A landscape with many valleys, sampled at points; each row gives a point and its height.
From any point a ball rolls to the lowest of the 2 points nearest to it. It stops when none of these is lower. Distance is the straight distance between rows; heights are no part of it.
kezo h=395: [171  99  94 153 159 154 133 171 169 168  87  94 143 158 155 144 153 122
 132  91 150 127  98  79 150 105 127]
pego h=355: [181 120 122 153 142 133 160 147 137 140  97 103 165 181 163 137 148 131
 116 118 116 108 113  74 138 150 133]
Ketiv h=568: [127 106 100 153 106 135 103 130 137 149  84  62 117  91 122 111 169  98
 102  56 190 109 138 121 158  99 159]
Tuv h=465: [113 112 110 120 101 109 157 102  77 137 175 155 107 172 135 146 102  88
 121 130 125 113 113 126 104 138  79]
Gared h=158: [182 185 151 111 121 127 101 146 114 123 184 147 154 169  70 112  90 169
 154 143 122 105 156 157 126 151 123]
gepe h=396: [142  84  61 164 149  87  80 151 188 153 122  84  85  68 131 117 206 142
 123  62 210 164  82 121 159  99 149]
posa h=622: [138 112 117 116 130 190 150 105  97 100 136 138 126 180 195 105 118 132
  85 118 134 145 121  73 117  92 132]
bufa h=343: [140 150 139 137  91  78 158 121 116 109 100 159 151 173 142 108 124  93
 157 137  87 127 109 133 117 128 129]
zib h=281: [113  98 137 127 170 177  91 140  66 130  95 127  74  84 145 133 132 144
  96  79 194 171 123 110 126 120 137]
tak h=590: [118 153 126 135 122  93 146 173 178 123  99 202 116 127 131 148  79 149
  94 131 125 123 133 129 144 158 136]
vagu h=316: [101  89 140 172 128 152  96 125 127 120 105 133  93  71 126  79 123 121
 107  78 140 187  96 106 152 112 145]
kure h=106: [180 186 134 120  59  96 122 162 125 149 207 138 162 179  79  98 114 163
 150 126 126  96 140 172 115 130 141]
Vok h=493: [108  96 152 113 133 142 144  90 106  97 141 147 115 109  99  99 169  82
 132  69 151 166  99 104 114 108 114]
Gol h=625: [164  92 122 190 166 106  57 130 148 143 125 118  82 102 100  96 132 119
 152  70 141 124 135 143 150 158 128]
leno h=520: [ 92  98 125 167 184 106 101 133 147 156 111 121 138 103 103 113 153 164
 165 108 172 190  55 157 122 144 186]
kuge h=618: [166 144 131  82 139 164 125  97 143  67 185 155 149 141 133  88  89 175
 149 177  56 133 178 122 118 125  97]
deve h=275: [126  70 125 178 131 156 107  81 103 113 147 165 103  60 128 107 118 129
 113 110 101 152 116 112 142 113 128]
limaz h=411: [130 105 125 128 111 107 182 144 179 157  88  87 155 141 146 153 174  99
 180 105 166 158  84 132 190  78 160]
numo h=546: [133 112 123 108 119 148 167 106 173 141 148 124 127  68 101 107 173 119
  89  67 129 150  93  85 106 102 141]
mepas h=623: [130 115 135  91 128 207  63 104 159  66 186 164 119  99  95 139 138 138
 141 183  91  80 194 148 101 126  72]
Bip h=167: [103  76 105 117 131 176  85  74  89 134 166 183 116  44 147 194 156 136
 106 135 114 152 165 102 140 105 103]
soki h=624: [137 106 137 157 126 144 138 132 122 147 150 173 113 121 114 126 101 118
 100 158  59 112 121  83 115 111  59]
sasa h=659: [105 122 136 149  68  92 103  89 109 116 132 131 143 150 142 153  91 126
 151 124 181 105 111 135 144 154 125]
lazi h=589: [110 107 113  90 127 155 138 105 146 132 192 151 125  98  77 143 124 103
 108 119  97 106 134 126 113 132 100]
kosib h=434: [151 100 163 132 188 140 122 163 188 115 116 127  96 112 137 135 111 137
 155  74 129 120 125 111 141 158  97]
zimot h=676: [127 152 123 119 165 145 148 121 128 144  67 145 129  88 122 102 108 142
  92 137 107 193 152 109 106 128 170]
latu h=425: [124 135  99 107 122 108 168 115 111 125 143 149 117 144 138 126 134 125
 101 168  88  99 165 115  81 179 130]
lemut h=484: [123 142 129  70 132 126 189 108 175 123 116  61 162 110 108 137 135 105
 152 123 137 135 123 145 129  99 154]
gak h=338: [103 162 144  76 128 144 120 126 143 106 182 120 140 168 108 164 144 152
 143 168 108  62 134 156  93 192 144]
rirus h=469: [ 94 168  66  89 125  76 136 105  73 112 168 204 121 171 121 132 121 128
  88 170  66 109 157 134 128 116 105]
nako h=539: [111  88 109 173 100 139 129 156 203 144  78  70 125 109 164  86 170 135
 156  93 157 150 130  98 132 123 161]
vov h=521: [143 158  97 160  71 108 175 173 171 118  96 132 151 217 156 138 136 127
 158 151 183  98  97 150 168  90 157]
sed h=581: [127 121 125 147 144 115 156 148 145 129 103 189 120 120 119 170 108 136
 119 104 156 126 106 111 162 161 143]
butip h=604: [ 95 121 130 109 134 101 133 121 132 149 105 133 125  99 123 138 173 101
 133 146 141 148 115  94  76 175 108]
reres h=318: [152 131 130 126 127 111 133 140 178 164  42  98 147 109 142 135 176  95
 153  88 148 177 106 130 172  84 176]
kef h=140: [101 116  94  82 138 168 123 124 105  85 174 186 104 133 138 172 123 155
  94 179 109 121 188 115 117 150 100]
mal h=258: [121 113 139 188 121 115 101 158 160 134  65 102 150 123 161 159 137 126
 132 120 163 119  96  99 185 125 150]
Veki h=427: [176  84  96 159 146 148 145 185 172 134  62  94 121 118 133 117 131 131
 138  68 163 144 136 103 176 112 136]
fol h=594: [169 126 113 171 126 137 131 100 135 102 118 156 141 133  63  78 114 111
 121  79 138 129 141 125 151 137 141]
pumun h=177: [ 75 128  69  79 142 137 174 113 104 101 173 172 121 128 147 145 103 163
  77 163 133 145 140 100  95 117 114]
kasi h=571: [145 157 127 159 154 141  84 156 158 174  92  99 117 144 112 109 155 118
 142  85 184  88 126 138  96 102 128]
veboz h=497: [ 93 201  73  62 135  71 116 110 107 127 165 169 124 139 110 124  90 146
 115 176  64 111 161 163 125 129 127]
muv h=542: [103 111 157 156 155 134 109 120 171 157 126 120 138 118 151 120 136 151
 172 103 170 129  72 191 112 134 181]
bab h=448: [125 120 196 115 160 152 111 143 162 127 150 153 119 118 131 131  79 140
 148  99  95 103 108 144 131 131  77]
bir h=525: [ 90 172 109 114 118 117 138 117 125 132 161 148 140 140 107 107  70 145
  94 180  78 114 136 168 107 108 123]
Tute h=453: [182 102 132 101 155 136 177 160 151 131  79 101 117 123 153 137 135 104
 143  70 143 135 148 127 163 132 151]
zoli h=483: [138 132 126 156 138 134 109 179 141 155  38  88 102  74 149 152 190 151
 106 111 209 165  47 111 145  93 160]
tuki h=631: [172 119 142 149 139 116 152 132 103 132 153 175 126 167 157 121  81 134
 116 142  86 127  89  98 122 124  75]
tizi h=489: [ 79 110 145 157 149 104 119 111 125 169 120 121 141  97 113 134 147 122
 130 124 144 206  54 134 139 116 189]
vor h=263: [155 163 143 134 106 109 129  80 111 104 193 175 166 127 127 129 119 160
 125 164  53 120 136 126 145 130 127]
Tep h=523: [114 146 171 110 115 144 168 126 158  98 116  90 154 144 128 117 108  91
 151 120 111 112 120 174 156  95 158]
Mebas h=609: [ 90 155 178 119  94 103 143 176 183 116 131 145 142 155 130 120 102 132
 143 150  85 111 126 160 134 147 130]
Badu h=301: [123 140 151 111 130  91 110  84 147 145 106 117 153  71 125 138 151 114
 128 101 118 205 127  86 153 105 145]
gid h=478: [170 123 156 109 178 144 178 123 104 113  78 119 103 127 143 134 114  96
 114 107 101 114 145 157 136 114 155]
Nel h=540: [203 170 118 127  54 113 140 132 139 134  92 104 147 162 146 118  86 138
 130 127 146  93 179 138 120 132 136]
nug h=463: [ 74 159 147 131 129 128  91 108 144 195 146  80 164 159 133 152 110 106
 163 129 163 135 112 119 145 125 145]
Lusis h=698: [128 159 114 159 136 127 131 117 150 181  58 131 154 131 146  99 100 115
 103 148 113 158 136 121  88 105 164]
lus h=638: [143 120 147 124 139 109 112 133  79 145 182 155 141 201 130 139  97 131
 148 149  77 136 129  99 140 150  57]
Fefut h=530: [143 137 136 162 127 130  78 116 115 181 100  81 108 150 143 111 131  69
 132  92 166  96 151 142 109 120 121]
nuga h=533: [ 69  86 134 156 130 160 129 135 100 107 146 113 103  64 124 142  85 131
  95 188 115 119 148  96 128 115  73]
Voz h=404: [128 133 135 141 106 102 123  92 149 168 134 135 166 113 115 126 105  93
 138 122  75 181 125 122 160 128 149]
sibif h=601: [139 184 147  87 116 146  96 132 118 106 148 120 123 125 134 157 101 135
 126 208  87  81 201 148  92 128  83]
gaf h=583: [113 153 154  75 169 169 134 123 110  90 112 146 101 121 120 146 122 104
 125 174  91 107 197 168  98 123  97]
Refe h=413: [154 131 171 143 131 125 102 135 193 109 100 142 114  92 127  91 112 115
 142  77 139 134 133  97 137 126  90]
fav h=314: [153 163 119  96 112  71 138 111 106 108 193 159 128 139 137 158 140 151
 125 180  33  87 138 132 128 123  90]
mika h=480: [169 152 130 136  81 115 122 132 159 181 139 120 160 156 179 152 102 152
 160  97 146 104 108 160 152 137 165]
zon h=391: [165 162 120 164  58  78 130 112 111 139 109 136 180 205 121 101 116  95
 150 143 125 127 123  89 132 136 124]
Supak h=449: [ 94 108 135 141 149 134 103 100  50 142 108  57  90  70 130 112 161 107
 103  89 181 168  88 146 132  82 143]
bemo h=378: [ 70 162 152 131 151 129 119  97 112 149 133 118 167 140 109 148  65 123
 139 170 152 137 121 143 130  98 129]
gok h=637: [152 126 117 106  44 156  73 130 102  80 252 176 155 138 122 131 175 199
 142 212  59 107 192 171  90 100  72]
Pim h=401: [143 175 135  55 153  99 147 139 140 132 146 121 151 164  86 156 120 109
 133 139  83  98 158 130 133 158  98]
ramog h=246: [160  93 125 137 177 149  97 111  35 133  90 120  94 115 165 122 108 127
  98 112 165 180  91  90 138 102 125]
Zodam h=381: [115 137 129 109  95 137 172 200 161 118 118 119 138 212 112 121 161 145
 157 131 132  75 156 177 126 169 154]
pori h=665: [108 124 145 114 123 142  57 103 117 140 200 150 126 123 123 168 130 126
 152 177  67 118 150 132 130 153  64]
ret h=319: [ 95 145 120 126 138 116 152 112 107 140 108 137 133 133 117 142  89 116
 107 158 141 140 145  93 110 112 100]
pobot h=620: [112 124 176 158  95 113 132 167 158 164 128 119 139 166 163 140 106 116
 150 140  73 107  91 181 124 135 136]
legif h=506: [104 104 116 181 156 112 115 179 169 181  73 124 129 140  82 111 187 130
 164 139 211 157 114 119 169 114 133]
guna h=441: [ 80  84 138 158 150 121 127 155 146 146 102  79 107  73 118 105 177 129
 133 118 108 144 124 125 125 163 169]
Sep h=544: [107 113 170  96 162 117 141 171  94 163  65  85 111  95  91 142 178 109
 127 107 189 178  97 138 135 112 124]
gasi h=614: [133 149 147  57 110 173  86 130 166  93 173 127 110 113  93 139 124 125
 135 181  89  75 190 146  80 167  79]
zifak h=360: [122 114 106 175 117 124 109 162 133 176 141 121 140 174  87 113 135 121
 120 113 130  97 149 119 134 164 118]
tume h=100: [125  71  96 119 150 167  89  96  98 118 191 197 112  92 126 179 130 157
 117 160  98 129 191 131 127 125  88]
tuzu h=234: [105  69 117 149 135 160  90  90  78 123 156 142 106  41 138 125 172 143
  97 120 108 189 130  86 151  83  83]
zan h=359: [139 132 115 189 116 111  92 123 138 119  53 110 139 100 143 163 146 101
 120 101 185 107  46  99 160 101 171]
kozub h=490: [ 99 110 153 111 151 139 148  86  57 109 120  95 110  62 124 134 143 125
 124 119 161 160 109 127 128 114 147]
lufuz h=410: [ 97  75 121 121 153 128 170 127 142 117 115 102 129  77 104 140 149 145
 132 121 123 142 127 133 147 173 188]
totuv h=499: [ 80  85 159 112 185 187  87 152 124 110 138 112  81  31 107 143 151 150
  79 137 108 145 164  95 162 105 104]
samo h=439: [170 129 126 164  83 125 125 125 140 143  93 117 153 171 177 121 138 118
 155 104 146 137  86 140 103 144 163]
nabe h=592: [139 182 134  67 130 100 172 102 160  76 122 142 147 154 161 106 111 142
 128 133  96 121 149 120 108 143 149]
misug h=610: [170 187 145  77 138 159 146 108 169  83 154 145 170 158 170  89  97 140
 136 150  74 136 170 111 106 115 119]
patuz h=655: [114 124 123  77 162 167 157  81 120  56 132 131 123  66 114 125 136 143
 116 187  91 155 185 142  98 127 142]
sisi h=511: [159 154 136 107  88 128 144 123 152 138 147 130 137 154 166 134  99 134
 129  85 139 100 152 135 125 149 140]
kanad h=656: [ 95 130 140  87 144 149 104 123 117 103 186 155 141 127 131 174 101 120
 143 196  72 132 143 141 123 105  51]
gep h=675: [112 169 126 150  88  87 126 100  92 132 160 140 142 141 119 152  54 141
 135 177 141 108 141 139 129 158 123]
Bodi h=328: [145 135 131 175 134 124  77 133  92 173 173 118 124 166  82 132 131 151
 128 109 145  77 141 102 125 181 102]
ref h=334: [133 163 155 130  96 160 140 112  97 121 177 135 129 182 109 123 107 136
 108 144 119  58 153 144 101 112  98]
zasu h=543: [150 184 102 139  81  75 171 155 151  99  94 128 173 210 154 114 117 163
 140 157 121  96 122 122 159 114 161]
kor h=482: [101  72 166 124 170 189 104 146 109 110 136 146  70  75 153 141 153 128
  95 110 105 144 158 114 112 117 106]
Zigok h=648: [116  95 145 141 174 162 119 146 136 170 116  89 126 156 166 116 133 141
 129  95 128 140 115 117  97 155 162]
defa h=479: [110 114 133 108 148 125 167 103  85  96 159 148 122 167 101 116 137  85
 126 102 140 162 128 102 125 127  84]
seri h=498: [133 145  85 161  95 117 172 142 148 135  69 122 147 171 123 131 127 109
 160 149 200 143 102 154 146  98 169]
bevug h=677: [122 148 182 142 141 142 115 117 179 135 129 118 160 146 167 106 170 136
 156 117  85 123 122 105 124 127 144]
koli h=567: [188 169 106 115  67  82 160 129 113 122 127 120 136 162 102 106 112 129
 124 131  87  90 180 171 126 152 146]
mupi h=522: [165 123  80 195 140 132  89 143 179 186  92 108 141 112 149 150 126 138
 154  94 207 101  78 124 154 105 143]
Gel h=607: [111 104 141 156 126 134 115 110 152 150 151 134 142 103  95 113 147 102
 125 119  94 117 103  98 113 122  90]
Fasa h=385: [141 147 153 149  47  94 124 156  94 119 158 141 145 199 144 118 112 171
 155 154 129 105 120 158 110 181 147]
kaze h=302: [102 189 129  82  93 125 115 145  92 117 210 138 130 198 137 144 115 152
 117 172 120  76 153 140  91 140  89]
zoriv h=561: [132 108 106 177 133 157 100 130 166 168 132 116 137 130 129 138 115 162
 112  79 174  81 115 113 147 119 163]
gul h=491: [106  91 104 152 130 160 131 166 180 166  95  55 101  83 108  58 179 135
 121  95 147 151 127 122 124 109 158]
kidet h=317: [137 101 113 158 153 145  80 148 106 135 120  95  66  67 140 128 147 136
  90  40 200 148  83 118 143 100 123]
kare h=560: [116 118 127 121 134 105 189 169  94 159  71 117 107 141 101 137 170  97
 117 125 159 186  94 122 136 143 119]
gusa h=591: [148 133 119 134 146 100 129  93  99  91 122 196 126 147 133 142  98 128
 124 135 159 122 119 117 123 159 134]
fakun h=124: [153 115 135 164 124 126 135 136 104 131  59 108 109 115 165 130  90  99
 102 130 116 145 101  95 160 116 155]
taze h=361: [129 136 136 142 128 108 100  78  74 151  71  89 117  83 119 134 184  74
 105 110 133 137 139 104 143 105 139]
med h=268: [101 169  85  76 107 133 114 134  76  89 210 147 127 198 172 147 122 179
 123 203 103  94 164 113  84 103  53]
big h=470: [120 108 175 124 178 192 123 131 135  91 140 173  84  94 142 127 127 119
 110 132  95 115 128 162 107 114 131]
roko h=232: [ 93 169 137  60 126 129  99 122  79  78 187 122 118 177 114 153  90 150
 143 196  81  88 181 193 153 125 112]
gug h=598: [115 113 112 154 115 140  75 136 148 176 139 101 131 111 127 153 135  99
 105  60 170 124 121 119 154 116 141]
fabe h=464: [119 139 113 109  92 103 189 121 170 138  94 122 172 146 123 144 141 112
 175 135 166 148 135 152 152  97 163]
vovog h=578: [125 107 114 104 142 103 172 145 108 177  93 102 118 126  79 146 186  81
 129 109 145 136 134 112  97 144 131]
kavaf h=460: [157 138 132 141 131 122 104 134  84 170  49  73  89 112 119 130 158  62
 110  98 159 143 129 118 121  98 125]
Gute h=572: [115 132 127 122 161 138 164 162 126 134  85 148 108 105  87 137 113 136
  99  93 167 149 111 156 141 115 150]
peze h=486: [145  93  77 194 150 103 116 168 176 177  80 120 118 114 118 143 189 146
 176 128 219 135  82 124 170  97 152]
lam h=354: [138  92  97 138 135 112  93 160 141 152 108  96  74  27 123 114 190 152
 104  20 215 167  96 131 158 121 146]
digos h=389: [124  98 123  97 142 135 162 128 156 106 138  99 127 107 127 141 142 141
 142 150  99 102 160 142 128 193 167]
sope h=660: [134 102 163 155 178 150 122 135 163 145 149 102 137 143 159 111 136 148
 153 119  81  96 114 130 109 155 157]
fibap h=658: [ 99 123 137 120 138 162 119  91 109 120 169 144 164 145 128 110 123 106
 138 162  88 157 142 101 125  96 118]
disu h=516: [136 129 147 116 130 140 149 101 158 112 125 132 122 103 114 121 157 106
 126  81 165 126  64 115  98 110 128]
dizef h=373: [ 99 133 122 104 108 131 149 105 118  65 186 142 137 162  81 132  95 128
 132 119 143 106 152 139 159 141 116]
gerip h=569: [145 203 113 106 117  91 178 149 145  91  91 130 155 173 171  82 101 165
 115 163  90 114 160 115 130 130 164]
Kose h=365: [160 159 145  94 109  86 157 122 136 131 149 141 150 143 134 163 113 120
 127 147  59  95 133  91 130 140  77]
tidu h=663: [124 148 122  98 184 130 175 115 116  78  94 143 111  83 123 122 104 146
  98 169  96 162 184 102 117 123 132]
zelur h=198: [136 185 150  72 102 113 117 162 104  73 195 119 134 171  95 120  82 180
 141 170  89  94 143 191 132 153 121]
vub h=409: [166 141 115 155  80  82 137 144 113 155 104 131 146 186 166 127 145 136
 168 149 143 111 104 162 102 184 161]
kidi h=518: [ 89 107 152  83 172 133 136 134  99 153 119 104 110  84 114 117 152 130
 133  99 147 204 109 134 117 135 132]
gam h=599: [124 126 135 122 148 169 170 157 144 116  81 111 129 129 156 123 157 157
  94  84 190 174 115  92 124 109 167]
piga h=519: [ 84  96 140 161 184 158  74 134 114 128 153 122  98  48 117 155 102 144
 118 168 111 141 159 119 134 120  72]
gudam h=366: [127 141 116  67 143 141 164 115 141 109 158  99 143 148 106 150 113 142
 135 159 146  82 169 145 104 195 149]
nov h=611: [145  96 115 167 156 133 102 112 155 132 132 114 112  78  62  71 136 115
 130  75 121 141 147 140 151 122 139]
noven h=223: [ 62 161  83  80 123 108 153 120  82  83 173 155 130 174 184 133  88 163
  95 182 114 100 135 110  90 110 106]
Febo h=296: [146 104 162 168 104 114  68 111  97 155 176 148 110 161 127 154 140 140
 138 127 129  73 124  92 125 180  68]
fefin h=534: [139 135 104 158 157 132  94 175 144 189  55 128 115 152 107 106 158  98
 148 104 194 149 145 156 135 118 145]
bikit h=633: [121 120 135 149 154 190 125 116 125 155 139 120 128 162 197 116 100 136
 113 115 133 126 135  97 102 122 141]
pituv h=608: [ 97  79 155 126 184 131 114  96  96  92 177 170 102 104 116 172 156 130
 147 125 128 139 112 107 123 169 105]
Noraz h=629: [136 103 130 110  83 177  69 102 137  73 223 176 142 102 100 136 150 170
 147 197  78  81 163 176 106 102  71]
Pagun h=554: [ 98 126 124 101 123 107 191 112 109 134 136 141 115 122 117 119  65 101
 130 128 121 155  96 187 126 124 139]
sor h=388: [102  87 118 151 133 124 124 133 104 151 102  48 112  86 128 135 129 112
 140  77 210 157  77 144 183  79 137]
vaf h=541: [129 142  94 122 113  96 172 112 130 118 162 151 137 118 148 121  55 128
 110 158  74 124 109 189 114 130 141]
zas h=686: [114 169 103 146  51  77 143 150 138 133 131 143 153 135 108 123  75 149
 129 161 157 111 134 174 121 164 138]
bevaf h=358: [ 89  86 138 150 144 137  63 102 130 131 141 103  83  50 151  73 147 138
 127  66 148 196 128 149 134 116 139]
Purev h=500: [130 113 139 125 129 140 168 138 113 124 102 102  96 109 172 137 126 103
 115 118 107  86 128 168 111 136 167]
nukas h=447: [143 137  79 104 122  95 159 123  74 122 156 166 110 162 137 135 105 123
  80 144 100  95 147 123 101 133  89]
Lek h=299: [131 141 131  93 107  69 190 126 120 115  75 139 137 179 167 119 116  64
 126 126 127 149 131 139 122 130 121]
pelo h=444: [149 113  71 188 140  92  95 154 196 127  69  78 129  77 136 113 200 141
 154  97 226 171  63  97 177  76 143]
Piba h=612: [128 133 132  99 133 165 178 134 124 103 110 128 131 120 164 110 119 125
  83 102 142 172 107  74 104  97 147]
palek h=645: [151 136 105  74  68 141  92 162 108 108 245 124 136 142 113 137 143 181
 126 222  54  99 193 144 114 138  62]
tigon h=170: [167 200 132 143  51  74 120 158 120 139 185 186 169 179 114 103  95 180
 115 149  87 111 121 145 150 129 152]
pimil h=313: [194 147 133 137 112  86 165 137 132 120 127 104 170 149 163 125 100 173
 138 148 118  95 112  91 120 159 116]
vibu h=617: [103  92 139 129 231 155  88 100 103 124 157 114 120 106  94 158 170 134
 135 131 131 116 124  71 120 138  97]
rez h=557: [137 148 132 145 155 162 128 149 127 145  74 159 110 147  84 103 132 105
 116 101 163 148 140 159 108 114 168]
mebeg h=600: [ 99 147 159 124 102 111 143 167 184  80 119 148 135 140 128 157  83 158
 128 147 134  95 122 127 154 157 112]
bidom h=628: [172 169 108  85 139 149 110  78 118 110 153 165 141 141 154 120 119 150
 138 198  60 150 198 148  82 105  83]
mugeg h=118: [140 122 152 106 143  96 115 114 156 164  82 100 133  79 147 144 188 101
 129  71 155 168 121 105 145 116 140]
lavo h=644: [155  98 130 157  92  97 111 121 111 114  95 135 118 148 127 118  86  82
 156 124 187 131  94 137 133 162 107]
Soke h=641: [131 148  98  56 151 155 140  67 111  64 123 166 147  91 154 143 148 142
 135 210  63 157 206 154  80  84 106]
kekem h=545: [136 109 147 160 176 131 120 150 155 161  78  90  95  57 129 105 178 109
 113  84 146 134  53 157  98 100 143]
zedi h=435: [113 160 143  67 164 118 169  97 142 109 149 101 169 138  98 155 113  90
 128 149 114 123 113 125 118 119 107]
mor h=514: [144 132 130 141 187 134 122 180 162 170  66  83 100  57 108 108 203 164
 128  97 193 179  80 143 128  96 147]
das h=485: [125 121 101 138 122 137 104 101 124 154 115  69 116  75 101 101 206  83
  90  62 131 145 154 111 135 111 155]
vimos h=602: [115  99 129 150 154 139 103  90  81 119 157 170 119 121 122 141 126 136
 138 160 138 126 131 127 103 174 128]
Tir h=634: [176  87 112 175 129  96 101 145 133 145  90 139 110 144 120 106 110 119
 187  70 171 141 100 145 168 165 124]
kava h=438: [141 130 100 147 128 140 121 152 117 132  36 104 134 124 172 177 164 128
 123 124 209 158  52  97 160 115 201]
Zitaz h=336: [173 119 161 156 117 127  73 129 138 154 148 131 110 125 145 130 155 127
 153 132  76  78 155 102 115 155  79]
regi h=573: [ 91 123 138 144 157 170 136 116 155 125 107 112 141 112 153 105 145 145
 139  96 199 149  99 136  98 110 197]
Kam h=207: [163 121 108 149 101 115 173 159 132 151  69 117 138 147 169 151  89 100
 102 124 134 126 110 140 154 116 145]
Sepep h=450: [105 107 124 175 123  96 122 104 119 160 128 150 161 107 114 125  88 110
 132 133 123 167  78 118 146 131 163]
noza h=672: [ 99  90 141 153 121 142 131 103  99 112 136 150 139 149 174  85 125 105
 141 125 103 199 114  82 133 113 124]
vozo h=459: [117 129 176 109 143 156 110 144 159  89 169 185 112 115 125 144 110 147
 134 146  64  94 140 154 134 156 109]
paf h=547: [ 98 117 128  88  99 137 186 114 135 116 160 110 131 151 113 101 105  81
 119 119  63 125 123 168 138 125 153]
Mugep h=257: [122 118 125 143 144 128 127 108 112 146 108 104 142 111 133 145 101 118
 124 127 192 128  98  90 114 118 106]
Rov h=570: [122 100 107 112 120 148 163  84 140 144 159 121 130  38  81 150 137 114
  84  98 137 119 108  98 101 118 120]
dise h=375: [158 121 177 150 115  99  88 115 155 102 119 151 113 119 163 141 135 104
 141 102  98  91 121  99 118 140  80]
Luta h=255: [147 137  85 131  82  69 178 166 116 133  72 134 126 193 144 134 102  84
 120 119 139 112 128 165 152 127 138]
Pone h=584: [167 146 107 150 103 132 165 134 147 114 122 140 143 166  73  95 103 137
 122 107 118  85 150 165 121 152 142]
mono h=325: [103  92 135 151 112 116 145 129 140 129  80 104 138  95 120 138 140 120
 146 108 204 153  92 120 151 122 135]
zigab h=205: [157 109 127 166 141 140  99 117  60  87  48 123 117 114 155  94 113 110
 115 119 135 189  82 101 149 102 153]
fitab h=654: [146 136 126  85  94 124  88 138 115 127 226 121 142 155  88 134 131 137
 138 197  51 111 158 121 130 162  82]
sonod h=364: [113 171 169 115  90 114 133 176 126 121 166 108 136 188 104 140 156 154
 160 152 136  78 137 174 126 177 137]
Rit h=563: [117 153 138  81 152 157 140  97 103 103 102 111  92  96 125 147  98 105
 122 149 149 119 172 165  94 119 148]
kop h=390: [128 121 101 170  68 114 131 148 108 159 105 133 152 222 111 115 128  92
 136 133 147 110 133 112 152 154 118]
taku h=357: [126 153 131  99 123 160 118 118  86  56 212 160 121 183  86 119 129 144
 125 143 104  73 171 144 144 117  87]
gagas h=218: [131 163 145 132  79  81 141 131 129 118 196 176 165 186 112 114 121 172
 137 173  58 122 115 118 147 153 133]
zogat h=400: [117 145 112 103 112 127 169 177 132 123 140 143 121 195 143 105 147 146
 113 143  84  93 172 134 104 180 155]
vage h=531: [132 116 132 137 130 150 120  98 122 129 106  96 109  85 145 124 109 129
 127 110 137 112 178 162  92 144 167]
silu h=646: [100 128 142 111 140 138 137 106  90 113 170 153 151 174 137 118  96 141
 142 208  70 141 139 115 110 123  86]

Where does a ball stop that starts at each point below?
piga => Febo
lavo => gak
palek => pimil
sope => mugeg
noza => mugeg
soki => gak
Pagun => gak
